Each scene shows the same named points in several views. A view is turned or mirrored, shifted and resized as a whole, has a little noise and may leave points out.
In the rows, 128 means zero.

Scene 1
View 1
zupi: [115 134 150 104 172  76 161 132 128  96 183  97]
mozik: [141 140 113 137 135  84 154 115 127 106 172 117]
papo: [172 152 194 133 121  65 139  72 124  97 241  40]
Furum: [144 139 162 127 136  69 150  97 125  95 215  68]
zak: [158 155 129 156 102 108 133  96 140 128 151 138]
lami: [135 163 140 126 141 105 150 130 145 127 135 147]
punel: [132 139 160 126 137  94 148 106 135 109 180 102]
gekof: [157 181  91 144 132  82 154 144 139 123 119 151]
Turo: [136 137  74 150 129  79 161 126 127 103 154 129]
mufib: [115 134 164 111 154  95 152 121 137 112 177 113]
gegiz: [152 132  82 158 122  53 162 107 111  82 204  88]
nepe: [134 120 147 139 122  93 143  93 131 105 205  95]
Fes: [ 95 132  98 126 145 146 151 158 157 146  79 215]
View 2
gegiz: [ 84 137 134 119  94 154 151 133 128 120 151 117]
papo: [112 108 111 138  57 116 112 119 109 102  93  94]
lami: [125 104 104 148 148 172 111 113 124 141  83 115]
gekof: [106 114 115 124 158 184 152 116 135 143 106 133]
nepe: [112 114 125 147  92 155 105 130 126 135 108  99]
Furum: [110 117 112 143  88 135 107 125 115 113 110  99]
mozik: [103 118 120 136 119 168 124 127 128 137 118 110]
zupi: [120 124 107 152 136 150  93 127 112 121 118 100]
Fes: [116 110 121 151 195 224 117 122 151 186  99 126]
zak: [105 101 126 132 109 181 134 119 142 153  89 117]
Turo: [ 95 128 125 129 136 179 139 132 135 141 133 119]
punel: [115 113 112 147 114 156 107 121 123 131 100 104]
mufib: [121 114 110 155 131 157  95 123 119 133 104 102]
View 3
Fes: [ 80 166 151 158 148  41  85 116 224 101 181  64]
punel: [110 139 158 165 116  98 108 127 126 143 155 119]
gegiz: [115 103 138 115 110 108 108 161 116 127 131 115]
gekof: [ 96 142 159 145 122  91  89 165 164  90 168  72]
zupi: [ 84 137 140 161 120  84 111 111 108 122 156 127]
mufib: [ 95 146 150 172 122  84 106 111 125 132 161 119]
zak: [132 143 170 153 117 105  98 152 166 137 160  86]
Furum: [119 127 152 159 108 114 115 134  95 147 147 132]
mozik: [106 129 147 145 121  93 103 141 139 126 151 105]
papo: [138 124 168 168  98 140 120 143  74 167 142 141]
lami: [ 96 162 164 180 124  87  98 120 147 122 179  99]
Turo: [ 87 118 130 113 131  73  98 158 164  97 142  89]
nepe: [136 130 150 150 119 101 112 128 144 171 143 118]
View 4
Fes: [ 24 104 146 123  63  80  82 109 158 142 128  89]
gekof: [ 33 135 162 140 124  97 111  99 121 136 134 158]
zak: [ 42  87 139 158 145  81 119 112 135  95 123 132]
nepe: [ 89  81  97 148 162 106 134 147 128  92 134 125]
punel: [ 84  84 122 137 151 109 140 150 134 114 147 130]
zupi: [106 102 114 123 137 132 139 160 127 136 166 128]
papo: [114  62 116 156 221 115 173 168 126  76 152 157]
Furum: [103  79 136 145 191 114 165 160 130 100 160 146]
mufib: [ 87  90 123 125 134 113 136 151 141 126 155 116]
Turo: [ 60 130 113 144 128 110 108 109 106 127 122 154]
gegiz: [ 83 121  87 161 170 121 130 127  91 108 122 172]
View 5
mufib: [139 139 112 120 180 117 129  91 113  90 104 102]
gekof: [ 74  64  80 140 127 175 146  75 136 106  85 133]
Furum: [130 151 127 125 156  76 142 122  92  76 126 159]
gegiz: [110 100 141 140 112  74 149  79 115  78 100 199]
zak: [ 55 126 133 125 155 153 144 101 127 109  72 147]
nepe: [113 151 151 123 162  96 136 101 113  83  99 148]
mozik: [104 113 121 132 144 117 141  77 126  91  86 140]
punel: [118 148 117 125 169 117 135 104 112  86 104 129]
lami: [110 126  91 119 181 161 130  96 124 103  93  89]
Fes: [ 85  77 102 127 186 221 126  10 174 119  25  55]
zupi: [185 134 120 122 180  92 126  70 115  69 112 100]
Turo: [ 99  74 123 143 124 124 142  49 136  91  76 150]

In a view up to two points have been moved. Name them for each view, in the order of its rows, or write -.
view 1: lami
view 2: gegiz
view 3: Turo, nepe
view 4: Fes, Furum
view 5: zupi
